The views of a scene show one set of named points, each view turned or mirrored, and shifted as a whole, with a little noise and some points left out.

Scene 1
View 1
k980: [-15  -7   0  25  -1  11  -5   1   3  12  13  14   6   5  16   7   9  -3
 -10  13   9 -14  25  31   1 -10  11 -15 -21  -8 -12 -12   6  -3 -11  -6
  -7   6   3  -4 -24]
k930: [ 12   2 -14  15 -14  20 -23   3 -29  -4   7  -2  16  -7  10  21  20  21
 -12  23  10 -19  21   6 -11  -6  -4 -13 -25   4  13 -16 -25 -14  -1   4
   9 -30  -8  -2 -10]
k903: [-25 -16   6   9   8  -1   3  10   5  21  11   8   3   2   5  -4 -17  -6
  -1 -10   7   2  19  35   5 -26  22  -8 -18  -9 -30   1  19  12  -3  -4
   1  26  -3 -14 -32]
k340: [ -3   0  -1  41 -17  13  -8  12  11   5 -19  22  24 -31  32   9  14  13
 -16  13  17 -26  45  42 -18   6   0 -18 -35  -2  21 -29   7 -16 -11  -5
 -23 -18 -17   9  -1]
k300: [-11 -11   4  37  20   4   8  39  11  10 -14  26  25 -26  28 -19  -6   7
  -4  10  18  -8  19  56 -18 -15  17 -21 -45 -13  13 -22  35   2  -6   3
 -28   4 -17  -2  -9]
k462: [-25 -13   3  16  10   5   0   3   5  20  22  12   1  15   8   1  -4 -12
  -5   3   6  -4  17  34   9 -21  20 -12 -16 -13 -29  -3  15   7  -9  -6
  -3  23   7 -12 -34]
k257: [  0   0 -12  22   7  23 -15   0 -23   0  31   8   6  21  10  14  28   2
 -12  37   7 -18   7  11  -1 -12   5 -19 -23  -7  -1 -15 -14  -9  -9   2
   3 -12  10  -7 -21]
k210: [-16 -14  -3 -11  -2   4 -11  -5 -19  17  24 -11  -3  17 -12  11 -13   1
   0 -10   0   4  13   9  13 -30  16   0  -5  -2 -40  10  -7  11   2  -2
  26  18   1 -20 -38]
k671: [-16 -17   0 -13   2  -3  -6   9 -15  18  11 -11   4  -1  -9   0 -27   6
   4 -18   5  10  13  18   6 -34  19   2 -12  -1 -34  10   4  16   7   2
  21  18 -10 -20 -34]
k269: [-18 -17   2 -13  -2  -4  -6   7 -11  19  10 -10   4  -1 -10   4 -27   5
   4 -22   3   9  18  19   8 -32  19   2  -9  -2 -39  10   4  15   6  -2
  22  21  -9 -20 -36]
k767: [  2  -5  -8 -20 -35   7 -29 -12 -31   8   7 -26   6  -7 -13  31 -10  23
  -5 -15   2  -3  32  -8   4 -18   0   8  -2  14 -24   6 -35  -2   9  -1
  37 -13 -15 -11 -26]
k931: [  8   1  -5  46  -3  14  -7  31   1  -4 -25  23  33 -42  35  -1  16  24
 -14  22  21 -24  34  44 -30   1  -1 -24 -48  -4  40 -35  11 -18  -6   4
 -28 -29 -25   9   7]
k510: [-16 -13  -5  -6  11   8  -9  -1 -23  15  35  -6  -3  28  -9   5  -7  -3
   1   4   1   5   0  10  12 -33  19  -6  -9  -7 -38   9  -4  13   1   1
  22  19   9 -22 -40]
k224: [ -8  -4  -6  24   5  17 -10   1 -10   6  23  11   7  14  13   9  17  -1
 -10  25   7 -15  14  21  -1 -12   9 -17 -22  -9  -5 -14  -3  -6 -10  -1
  -3  -2   6  -6 -22]
k329: [ -9 -10   0  22   4   4  -2  23   1  10  -9  12  20 -22  17  -5  -8  11
  -4   1  14  -7  25  39 -11 -16  12 -12 -32  -5   1 -14  15   2  -1   1
 -10   0 -17  -5 -14]
k585: [-13  -5  -2  21  -6  12  -9   1   0  11  10  10   8   1  13  11   7   1
 -10   9   9 -14  27  28   0 -10   9 -14 -20  -6 -10 -12   1  -4  -9  -5
  -3   2  -1  -3 -21]
View 2
k585: [  3  13   3  18  -3  -8  -5 -28   3   3  -1 -15  -3 -19  10   1   9   6
  24  -4  -1  -7  -5  -9   4  21   3  12   1 -16  -3   4  -3  29  -5 -13
  15 -22 -12 -12   2]
k300: [ 20  24 -14   7 -12  17  14 -16  20 -11   9 -22 -39 -11  16 -26   4 -12
  33 -39  13  -4   7  15  -4  34  12  11   4  -8  -9  28  -7  50  11 -35
  -2 -19 -37 -12 -19]
k930: [ -8 -17  15  12  17 -15  -3   2  10  21 -24  -6 -10  -1  -4  -3   3   9
  15  -4  -7 -20   0   0   1  19 -23  12  13 -20  12  -4 -23  11 -16 -16
  16 -31   4  12   6]
k269: [  9  29  11   2 -37 -15 -16 -32   8  -5   8 -15  16 -13   3  -6  10  32
   3   8  17  -4 -23 -13 -14  -6  -2  19 -31  19   2   4  27  18 -10   9
   6 -37  -7 -30 -18]
k210: [ -3  19  15   8 -29 -18 -20 -32   4  -3   3 -11  21 -18   5   6  16  35
  -1  23   6  -3 -26 -22  -8  -4  -3  24 -23  12   4  -4  23  19 -17  14
  18 -40   0 -20 -10]
k329: [ 15  19  -2   6 -11   1   5 -17  14   0   2 -17 -20  -8   8 -19   2   0
  26 -25  13  -8   2   7  -5  19   0  10  -4  -5  -2  18  -2  30   2 -23
  -1 -23 -23 -15 -13]
k224: [ -6   3   4  19   1  -1  -3 -20   6   1  -3 -13  -8 -21  13   6  15   8
  17   4  -9  -5 -11 -11   6  26   5  20   9 -18  -1   0  -8  38 -10 -10
  25 -29 -11   2  -1]
k462: [  5  28  -2  17 -23   0  -7 -42   4 -13  14 -18   3 -30  18   6  18  14
  18   7   3   4 -19 -18   2  18  17  22  -9  -4  -7   8  15  43  -4  -2
  19 -28 -18 -20  -9]
k767: [ -2   0  30   6  -9 -39 -22 -12   3  25 -21  -4  27   1 -15  -2   0  35
   2  12   7 -22 -14 -14 -10 -13 -32   8 -22   5  14 -12   6 -16 -23   8
   8 -34  19 -16   5]
k510: [ -7  15  12   8 -30  -7 -16 -29   7 -10   6 -13  12 -22  11  11  21  35
  -5  27   0   1 -32 -23  -7   5   4  33 -16  10   4  -7  21  33 -18  14
  26 -45  -4  -9 -17]
k903: [ 12  33  -1   9 -31  -1  -7 -38   7 -12  14 -19   1 -23  15  -5  13  16
  15  -1  13   3 -17 -13  -5  10  12  19 -18   6  -6  11  21  37  -2  -2
   9 -28 -20 -28 -15]
k931: [ 14  -1  -6  10  20   4  18   2  17  15 -13 -15 -44   1   5 -27  -8 -23
  42 -49   5 -19  23  25   3  38  -7  -1  21 -28   0  22 -35  30   7 -48
  -3 -12 -25   3   1]
k257: [-15  -8   6  20   9   0  -2 -13   6   3  -9 -10 -11 -21  14  12  17   9
  12  12 -16  -7 -12 -12   8  30   1  25  17 -23   3  -5 -16  38 -15 -10
  31 -35  -5  14   1]
k671: [  8  26  12   0 -37 -13 -14 -27  11  -5   6 -14  12 -11   3  -8  10  32
   0   7  16  -4 -23 -11 -14  -5  -3  21 -29  20   4   4  26  21 -10   7
   6 -39  -7 -24 -20]
k980: [  3  16   0  18  -4  -4  -4 -32   3  -1   2 -15  -3 -24  14   3  12   4
  26  -3  -2  -5  -6 -11   5  25   8  14   2 -17  -6   7  -2  35  -4 -13
  17 -22 -15 -13   2]
k340: [ 15   8  -3  17  17  -6  10 -17   7  15 -10 -15 -24  -9   6 -17  -5 -18
  46 -37   4 -17  19  11   7  32  -3  -5  13 -30  -5  17 -24  23   6 -39
  -1  -5 -20 -11  11]
View 3
k585: [-11  -7   1   8 -10  -8  -6   8  -8  -3 -15   5  28   1  -5   8   6  11
   1 -11  -5  15  20  -4  -7 -10   9   3   4   7  -1 -18   1  -3  -5  -3
  20 -31  -7  -2  -5]
k224: [-19  -7   7  -2 -12  -3  -4  14  -5  -3 -13   9  31  -7 -10   7   8   9
   5  -1  -1  17  20  -2  -6  -5   4  -2  -5   5  10 -23   2   1  -4 -18
  13 -22 -10  -2  -7]
k930: [ -9   9  17  -2 -17  12   5 -17  -2   5   5  18  26 -36  -5   9   4   4
  -3   8  -8  -4  17  11 -12  -6  15  17  21   1  18 -10   1 -22   4 -29
  24 -20  -9 -17  -8]
k340: [ -6  12   2   4 -15 -10  11 -10 -16 -10  -7  26  22  -6  10  16  25  27
  -6  -4 -23  -1   8  -2   3 -27  44  19  18  -9  -6 -34  19   5  11  21
  35 -40  -1 -32   7]
k210: [ -7 -24  -5  19  -8   3 -26  10  -9   5 -21 -20  26   3  -9  -5 -22 -12
  -1 -24  11  16  32  -7 -20   4 -23   1   0  26  -5  20 -17 -22 -18 -23
  12 -20   0  29 -19]
k931: [-13  13   8  -8 -16   1  14 -20 -21 -21  -1  38  17 -12  17  13  33  26
  -9  11 -24 -15   3  -3   9 -29  54  26  10 -13   0 -32  33  16  27  14
  36 -27   8 -43   7]
k269: [ -3 -28 -11  24  -7   4 -28   4 -16   1 -24 -23  20  11  -1  -8 -23 -11
  -6 -29   9   9  29 -13 -18  -2 -17   7   2  27 -16  28 -11 -17 -12 -10
  19 -23  11  27 -17]
k903: [-12 -26 -12  17  -4  -7 -23  18 -19 -11 -30 -12  21  25   2  -4  -5   2
  -2 -25   4  17  25 -19  -7 -10  -5   0 -13  17 -18   3   1   7  -6   6
  17 -25  10  19 -10]
k767: [ 11  -4   4  24 -15  12 -13 -23  -5  20  -3 -15  22 -26  -5   1 -28 -14
  -9 -21   0  -2  27   9 -29   1  -9  19  39  22   1  30 -21 -53 -13 -27
  27 -28  -4  12 -17]
k462: [-18 -21  -6   9  -6 -11 -17  27 -12  -9 -28  -4  28  20  -6   2   3   8
   5 -17   3  27  24 -14  -4  -7  -4  -9 -17  12  -9 -15  -1  11  -9  -1
  11 -26  -2  15  -8]
k300: [-21 -13  -7  -3  -7  -3  -6   4 -28 -32 -20  20  14  20  17   2  25  19
  -7  -4 -11  -3  10 -21  11 -25  33  15 -19  -2 -14 -20  30  34  20  21
  27 -20  21 -17   1]
k510: [-18 -28  -1  11  -7   5 -27  20  -7   0 -22 -16  28   5 -13  -7 -18 -12
   3 -15  15  19  32  -9 -16   7 -26  -5 -14  24   2  13 -12 -10 -15 -31
   6 -12   0  30 -20]
k257: [-23  -3  15  -9 -14   2  -2  13   1  -1  -7  15  35 -18 -15   8   9   7
   8   9  -1  18  20   4  -7   0   2  -4  -5   2  22 -27   0  -3  -4 -33
   9 -18 -16  -4  -8]
View 4
k210: [ -1 -18  -8   0   7  -9 -34  19   5   5  -8  36 -10  36  31 -32 -13 -13
  11 -16   5  11  11  -5  -5   0   3  -7   7 -36 -16  12  -1  20   9   9
  -3  21 -25  -6 -12]
k767: [-24 -11 -14  15  28   5 -46  35 -19  22  -2  19 -22  22  10 -43   1 -25
 -11 -27   8  23  42 -39   0   1   1   3  12 -16 -14  19   0  18   6  19
 -22  14 -23   5   4]
k340: [-23  -6  13  13 -11  22 -38  -4 -17  39 -10 -41  16 -15   7   3 -17   4
  14   4 -16  -7   6  11  20 -17   1  10   6  43 -10 -27  17 -21  12  20
  13   8 -12  33  32]
k931: [-25  -6   9  21  -7  31 -40 -15  -8  34  -5 -53   6 -26 -19   4 -13  10
  10   7 -21 -27   4   5  18 -17 -10  10  -4  56  -3 -20  23 -35  10  16
  16   8   1  46  43]
k903: [  6 -24   4  -8 -11  -5 -36   2  11  14 -11  17   2  22  30 -20 -22  10
  28   0  -1   4 -10  20   2  -1   0  -2  -4 -24 -18 -11   0  10  13  15
  13  13 -23   1  -1]
k510: [  3 -15 -10   1   6 -10 -26  12  16  -8  -8  39  -8  39  33 -25 -16 -16
  12 -15   1  -3   4   3  -7  -4   0 -14   9 -37 -13  18   4  13   9  -1
   3  25 -20  -4 -15]
k269: [  3 -27  -4  -5   3  -9 -44  14   7  12  -5  30 -14  29  21 -39 -13   6
  20  -9   7  14   5  -1  -4   6  -3  -1  -6 -38 -18   5  -7  21  11  21
   0  13 -26  -5  -5]
k329: [ -7 -19   6   5  -8  10 -43  -6   4  24  -7 -13  -1  -2   2 -14 -17  14
  22   4  -9  -9  -4  10   8  -6  -8   4  -9  10 -12 -14   9  -9  12  19
  13  10 -12  21  21]
k671: [  4 -26  -7  -4   4  -7 -45  11  11  10  -4  31 -16  27  15 -39 -13   5
  21  -9   5   9   4  -3  -5   5  -5  -2  -8 -36 -18   7  -5  18  11  18
   1  14 -23  -2  -4]
k300: [ -2 -20  12   1 -22  13 -40 -23  14  23  -7 -25   7 -10  -2  -2 -22  27
  34  16 -16 -25 -21  28  10  -8 -12   4 -16  21  -9 -24  14 -21  14  17
  27   9  -7  30  26]
k980: [ -9  -8   5   5  -9   7 -26   4  -1  15 -12  -4  13  15  32  -3 -21 -10
  15  -3 -10  -5   2  16   9 -15   6  -3  13   5 -11 -10  13  -4  11   7
  12  17 -17  13   6]
k462: [  3 -16   5  -4 -13  -4 -27   3  10   8 -13  15  11  26  41  -9 -24  -2
  25  -3  -5  -1  -9  25   5  -9   6  -7   7 -18 -15  -9   6   6  12   7
  15  19 -22   3  -5]
k585: [-12  -8   4   8  -4   7 -29   7  -4  18 -11  -4   8  13  26  -7 -18 -10
  12  -6  -8  -3   7   9   9 -12   5  -1  13   7 -11  -8  11  -3  10   7
   7  15 -17  14   8]
View 5
k585: [-19  -3 -18  -7  12  14   8  -2   3   8  10   1  16  -5 -13  12   6   4
  33   6  25 -14  -2  -3   4 -12   2  -5   3   1   5   1 -15  -1 -13  -3
  -2  -1 -10  24   3]
k510: [-44 -13  -8  -3  -6   5  -7  24  -2  18   2  13  11  -5   9  31  17   3
   1  -4   9  -3  -8  15 -31 -10 -27  -2  -2  14   9  10  -4  19 -15 -24
   8 -21 -10  50   4]
k340: [  1   9 -22  -9  29  20  11 -28   4   2  15  -7  16  -5 -35  -3  -3   2
  59  18  48 -37  -1 -18  33 -10  31  -7   4 -11   6   1 -21 -22  -8  22
  -7  18  -2   1  13]
k903: [-45  -6  -4 -27  -8  15  -6   5   4  16  15  -3  28   7   3  28  10   6
  19  22  13 -14  -9   8  -9  -5 -11 -16  -8  11   3   8 -16  13 -24   6
  -2   0 -17  41  14]
k931: [  1  11 -19   3  34  17  -1 -29   3  -6  18 -15  13  -5 -50  -2 -10   2
  61  18  63 -60  -5 -19  28 -15  39  -4  -1  -8  11   4 -12 -37  -3  34
  -2  23  20  -4  26]
k210: [-38  -5  -6 -13  -7   5  -5  17  -5  26   0  23   5  -6  15  25  25   1
   0   5  11   0  -7  15 -25  -1 -22  -2  -2   3   9  14 -12  23 -10 -21
  14 -21 -21  47   2]
k257: [-14 -13 -28  24  24   8   9  13   2  -2   5   1   9 -14 -25  12  -1   2
  31 -19  26 -15   0  -5  -9 -27  -2   5  10   9   8  -4  -2  -8 -10 -21
  -4 -10   8  24  -3]
k980: [-21  -6 -18  -6  12  15  10   0   5   6  12  -4  22  -2 -15  15   3   5
  35   7  20 -13  -1  -4   4 -15   2  -9   3   6   3  -1 -14  -1 -19  -3
  -8   1  -9  25   3]
k462: [-39 -13 -12 -16  -3  15   3   9   6  10  15  -7  31   5  -2  27   5   7
  23  11   6  -6  -5   4  -9 -13 -13 -14  -1  15   2   0 -13  12 -26  -5
  -9  -2 -15  39   5]
k269: [-44   1   2 -28 -13   8 -13   7  -5  30   5  18   9   1  15  26  27   2
   2  21  17 -12 -11  16 -21   7 -18  -8 -10   1   9  18 -16  23 -12  -4
  15 -11 -22  46  14]
k930: [  2   5 -24  20  31   4   4  -4  -7   7  -3  20 -13 -22 -26  -1  10  -4
  32 -11  48 -29  -3  -5   0 -13  13  14   8 -11  14   8  -7 -14   8 -12
  14  -9   8  15   5]
k767: [ -9  12 -12 -10  10  -1  -1  -1 -14  35 -13  50 -27 -23  10   3  38  -6
   5   4  38  -6  -6   9 -11  12  -4  13   3 -22  13  22 -19  14  14 -23
  32 -23 -22  31   0]
k671: [-45   1   2 -24 -12   6 -17   8  -5  28   4  18   8   1  12  28  25   2
   1  19  20 -15 -13  17 -23   4 -18  -7 -11   3  10  19 -13  19 -11  -3
  17 -12 -16  46  17]
k224: [-20 -10 -24  11  17  11   7   7   4  -1  10  -5  18  -7 -22  15  -2   3
  32  -7  23 -17  -1  -4  -4 -23   0  -2   6  10   7  -2  -5  -6 -15 -10
  -7  -4   2  25   2]
k329: [-26   4  -6 -16   8  15  -8 -12   2   9  16  -7  19   2 -19  15   4   3
  34  24  38 -40  -9  -2   5  -6  11 -11  -7   1   9  11 -13  -9 -13  22
   2  11   0  22  24]

Which points are out of place in each view (at most two, in the order of its rows)? Write - if all are in place.
view 1: k257
view 2: -
view 3: k269, k462
view 4: k340
view 5: k224

Scene 2
View 1
k334: [ -4  -7 -21 -14  -7   7 -21  -4  11   9 -17   9  13  -2 -22  -1   7 -19
   9   7  -5   2  11  10  -3  13 -26   8   1   3  -8   0  20   3  -4   4
   6   2  -9  -2   3]
k521: [ 11   5 -20  11  12   3  -9 -10  10  -2 -11 -15 -18  22 -22  -4  -7   1
  -9  17   9   7   2  12   7  18  14   6 -27 -20   5  29 -19 -27   3  28
   3   3   6   9  17]
k748: [-16  12 -31 -10 -34  -3  -7   9   9 -19 -19   1  25   6 -38  -6  -4 -24
   0   1  15 -11 -12  16  -3   0 -22 -17  -3  -5   6   6  21  -3   6  16
  -7  -1  -3 -20   5]
k31: [  7 -14 -30 -39 -30  23 -33  -8 -10  -3 -16  37  32 -10 -24  10  -4 -64
  37  15 -29  38   9  16 -15  25 -70   0  20  20  -4  -6  50  22  -3  -4
   0  -3 -17  15  13]
k222: [  9  -1 -24  -4  -1  10 -14 -11   4  -1 -14   0  -2   9 -23   2  -6 -18
   5  16  -1  17   6  13   3  18 -12   4 -10  -8   0  15   2  -9   3  15
   1   2  -4  13  14]
k799: [  7 -16 -19   4  21  18  -9 -27  15  23 -22 -14 -11 -12 -16  15  18   6
   9  17   4  17  32  12  22  16   0  24  -7 -13 -24  -4 -10  10 -10   1
  17   5 -16  21   0]
k491: [-23  -7 -10 -18  -8 -10 -37  19  27  16 -10  16  20   5 -18 -23  16  -9
 -10  -9 -12 -37   8  -1 -21   7 -27  12  -2  12  -1   1  34 -10  -7   7
   6   5   2 -32  -5]
k673: [ 15  -6 -23 -15  -8  12 -29  -5  -3  -1  -8  19   3  15 -20  -2 -13 -37
  13  17 -20  26   2  11 -13  28 -30   4  -7   3   7  19  18 -10   2  16
  -1  -1  -2  16  21]
k357: [ -6  -4 -22   8   8   8  -3 -18  20  13 -25 -22  -3 -12 -24   8  20  13
  -2  10  21  -5  23  14  23   3   7  12  -7 -16 -20  -6 -10   6  -7   5
  13   5 -12   1  -5]
k100: [-23   4 -29  -2 -16   1   3  -5  21   0 -30 -16  22 -16 -34   5  20   2
  -1   1  27 -21  10  16  18 -10 -10  -1   2 -10 -16 -17   8  14  -5   3
   8   3 -12 -19 -11]
k806: [ 12 -27 -27 -35 -11  35 -27 -28  -5  15 -23  27  23 -31 -18  25  11 -49
  44  21 -25  48  32  18   5  25 -62  16  26  16 -25 -23  38  42 -12 -18
  11   0 -30  33   5]
k355: [  3 -18  -5 -20  10   0 -53   9  17  25   0  29   0  19  -5 -19   4 -20
  -1   4 -35  -5  13  -5 -28  30 -29  26  -9  12   5  20  27 -21  -8  12
   7   6   5  -4  12]
k144: [ 18 -15  -9 -19  11   5 -53   5   7  18   4  30  -7  28  -4 -17  -8 -30
   2  11 -41  12   8  -2 -31  38 -28  22 -14  10  12  32  22 -29  -2  18
   4   3   8  10  22]
View 2
k748: [-18 -11 -26   2  16   6  -6 -31 -38   1  11  18  -2  16 -13 -14   4   9
 -11 -12 -32  28  24 -15   2  11  -9  -1   1   3 -13  20  36 -11  -3   9
 -10  -8  21  12  12]
k357: [-16 -20   6  -3   7  17   0   1  27 -23   0  -1  12 -10   8   3   9  -3
  13 -21 -25  20   1   0  -2 -11  -7  -9 -13 -37  -2   2  13   1 -27   5
   1  -5  16  21   0]
k144: [ 13  13 -17   1 -44 -13  17 -17 -40  23 -38   4  -5  19  25  -2 -36   9
  -3  12   9 -15  36 -26  15  13  -4   5 -37 -13  14   7  20  -3   3 -11
  -4   7 -20 -13  -6]
k100: [-24 -33 -10  -7  30  18 -10 -14  -1 -20  13   2  10   2   1 -19  18   9
   3 -26 -32  32   2   1  -1   7  -9  -2  -6 -16 -10   1  23  -1 -29  11
   0 -15  26  25   6]
k222: [  0   4  -7   6 -13   1   6  -6  -4   2 -10  11   3   7   2   8 -12  -1
   3  -2 -15   9  22 -19  -5  -7 -12 -10  -5 -17  -3  20  20 -11  -1  -2
  -8  -1  -1   4   2]
k334: [ -2 -19 -13  -2   3   5  -3  -6 -16   3  -8   0   8  14  13 -14  -8  10
  -1  -5  -8  11  15 -12  -1  15 -12  -1 -11  -7  -3   5  21  -6 -15  -2
   0 -12  -3  10   2]
k31: [ 24 -31 -25   1  12  -9 -13  13 -37  29 -12   0  13  43  21 -30 -24  20
 -14  17  22   9  22 -27 -27  38 -34  -6  14  31 -19  14  23 -27  -9 -16
  -2 -35 -38   8   6]
k521: [-10  16  -2   8 -25   3  14 -18   2  -7 -10  17  -4  -7  -5  19  -7  -8
   8 -10 -29   9  23 -15   8 -22   0  -9 -19 -36   5  19  19  -1   0   5
 -10  15  15   2  -1]
k799: [  0 -16  12   1  -7  11   3  17  39 -16 -12  -7  17  -6  18   8  -4  -5
  18 -11  -6   9  -1  -5 -12 -13 -13 -13 -12 -39  -1   1   4  -3 -26  -6
   3  -9  -5  17  -4]
k355: [  6  -1 -16  -5 -31  -7  12 -19 -42  15 -35  -4  -3  18  29 -14 -29  15
  -3   3   7 -11  31 -18  21  21  -1   9 -44 -13  14  -5  19   5  -8  -8
   5   2 -11  -7  -7]
k491: [-17 -26 -24 -16   2   8   2 -38 -52  -2 -15  -7  -3  15  24 -34  -5  24
  -6 -17 -14  10  21  -3  30  31   4  18 -46  -8  12 -16  28  12 -24   6
   7  -5  16   3  -4]
k806: [ 30 -41  -8   2  14  -5 -15  41   6  20 -14 -12  26  33  34 -23 -21  15
  -1  14  33   6   6 -21 -42  30 -40 -14  19  14 -19   8  10 -28 -22 -23
   4 -44 -49  16   2]
View 3
k31: [ -7   0 -18   4  -6 -29   3  13   0  -2 -16 -68 -17 -38   1   2  -4  38
   5  -6  -9  37  62   3   2  35 -11  -5 -14  27 -28 -10  35 -34 -18  54
  28 -16  21   2  -3]
k491: [-17  13  15  -9  23   9   6  -1 -25   4  11  10 -24  -2 -13  31 -20  29
  14 -18  23  38  30  18   6  -8  -4  -4  12   1 -42  -3  11   9   1  10
  -8 -33  25  -2  31]
k334: [ -4   5  -9   7  11 -11   1  -1  -4   6   2   1 -15 -12 -12  10 -10  20
   9  -2   0  27  20  10  10   9  -9  -1  -2   4 -15  -2  12 -13  -5   4
   0 -10  13  -3  -2]
k748: [-23  13 -15 -27  14  -7  26 -10 -17  -4   0  18 -16 -20 -32  11 -20   2
   9   6  -5  15  31   8  13   5 -10 -13 -20  21 -11  15  23 -12 -11  11
  -4 -37  -3   2  22]
k144: [ -1  -9  30   5  30  -4 -11  -5 -33   4  38  -4  11  -1  37  13  11  29
   6   4  -4  15  29   1 -17  19 -24  -2  13  -1 -37  -4  17 -17 -17  40
  14 -23  42 -15   8]
k799: [ 12  -3 -20  35   9 -18 -14  -3  12  14   3  20  -7  -2  -6   1   3  19
   5   5  -6  20  -6  12  14   9 -11   7   1 -12   3  -5  -4 -18  -2 -26
  -8  18   9  -9 -35]
k673: [ -4  -5   0   0  17 -17   3  -4 -18   0  18  -9   5 -17  14   1   5  18
   4  12 -17  11  29   0  -5  25 -21  -6 -10  13 -16   3  23 -30 -20  35
  16 -19  20  -8  -2]
k521: [ -3  -3  -1   1  28  -7   3 -18 -21   4  32  51  11   3   4   2   3  -2
   4  20 -17  -3  -4   5   0   7 -22  -5  -6  -5   0  13   5 -18 -12  -8
  -6 -14   8 -13  -6]
k222: [ -4  -1  -7   1  19 -13   5 -11 -16   4  17  22   4  -9  -1   2   2   8
   5  14 -16   6  13   4   1  13 -19  -5 -10   6  -4   9  13 -23 -14   7
   1 -13  11  -8  -6]
k806: [ 11  -3 -32  34 -15 -37 -12  18  25   6 -28 -72 -22 -35  -2  -3  -1  45
   5 -10  -6  45  45   7  12  34  -6   6  -9  15 -14 -20  21 -39 -10  28
  23  13  18   2 -34]
k100: [-14  16 -29  -2   6  -8  15  -4   5   6 -13  25 -30 -12 -48  13 -25   8
  11  -5   6  29  12  19  27  -6  -1  -4 -11   5  -5   7   6  -4   3 -26
 -18 -13  -8   4   2]
k357: [  2   5 -22  18  12 -11  -1  -6   5  11   2  38 -16  -1 -27   7  -9   9
   8   3  -1  19  -7  15  19  -1  -8   2  -4  -9   5   3  -3  -9   2 -34
 -18   5   1  -4 -18]
View 4
k357: [-21 -16  -2  -1   1  17  18 -22  -7 -13  -1  -2 -20  28   0  -8  -9   1
   6 -10   0   1  -5  -4  11 -26  14  -2   2  18   4  18 -17  -6  -5  -9
   5   7   2  16  33]
k222: [-13  -7 -10 -12  -7   2  -8  -5   6  -2  -3  11  14  13   2   5  -5   1
 -21   2  14   1 -11 -18  -3 -14   0   6  -5  26  -1  -1  13   4   2  -6
  24  -8  -7   4  15]
k673: [ -2   4 -21 -18 -14 -11 -26  -2  12   5  -2  15  28   6   9  16   5  -3
 -33   4  16  -1  -5 -21 -12   2 -10  10  -1  28  -3  -7  38  10   8  -6
  30 -16 -12   4   7]
k144: [  5  11 -21 -10 -28  -3 -39   9  29   0  15   3  31   6  24  34   8  -6
 -35  10  19   5 -11  -9 -15  32 -31  11 -14  23  18   3  44  20  -3  -1
  20 -24 -18  11  33]
k31: [ 15  23 -36 -30 -10 -41 -36 -31  -1  22 -16  19  15   8  19  15  30 -14
 -30 -17  -5 -15  34 -22 -21   7  -1  11  36  29 -17 -10  73  -1  25 -12
  39 -10 -10  11 -21]
k100: [ -4 -13  -5 -10   0  18  19 -37 -18 -14 -15 -14 -16   9   0  -8  -3   7
   9 -34 -14  -8   5   3  15 -23  33  -4  17   2  -6  -4  -3  -9  -2 -13
  14 -12  17  15  20]
k334: [ -1   3 -15 -14 -10   0 -10 -21   0  -3  -5  -1   2  11  13  10   7  -2
 -10 -17  -2  -4   7  -5  -3   0   5   2  12  15   1  -1  26   2   3  -9
  19 -13   0  14  17]
k521: [-21 -17  -3  -5  -8  22   2   8  11 -12   4   5  19   9  -4   6 -18   8
 -20   9  24   7 -30 -14   2 -16  -4   3 -23  23   7   1  -8   9  -7  -5
  16 -13  -5   1  32]
k355: [ 10  11 -19  -8 -28   2 -32  -4  20  -5  14  -9  17   6  30  33  12  -7
 -22  -5   5   4  -4   4 -10  37 -24   8  -5  12  22   6  42  16  -7  -2
  13 -25  -9  18  39]
k799: [-22  -6  -7   2  -2   4   5 -20   1  -8   8   7 -23  38   8  -4   0  -6
   3   2   5   4   0  -8   3 -19   2   2   0  30   8  30  -8  -7  -2  -8
   3  20  -7  20  31]
k491: [ 17   3 -14 -10 -25  19 -13 -22   4 -15   0 -27   5  -5  23  25   7   1
  -5 -35 -14  -4   2  18   4  30   3   0   8 -11  15  -8  31   9  -9  -7
  13 -39  12  20  40]

Which points are out of place in each view (at most two, in the order of its rows)? Write - if all are in place.
view 1: k521
view 2: k31, k491
view 3: k334, k222
view 4: k799
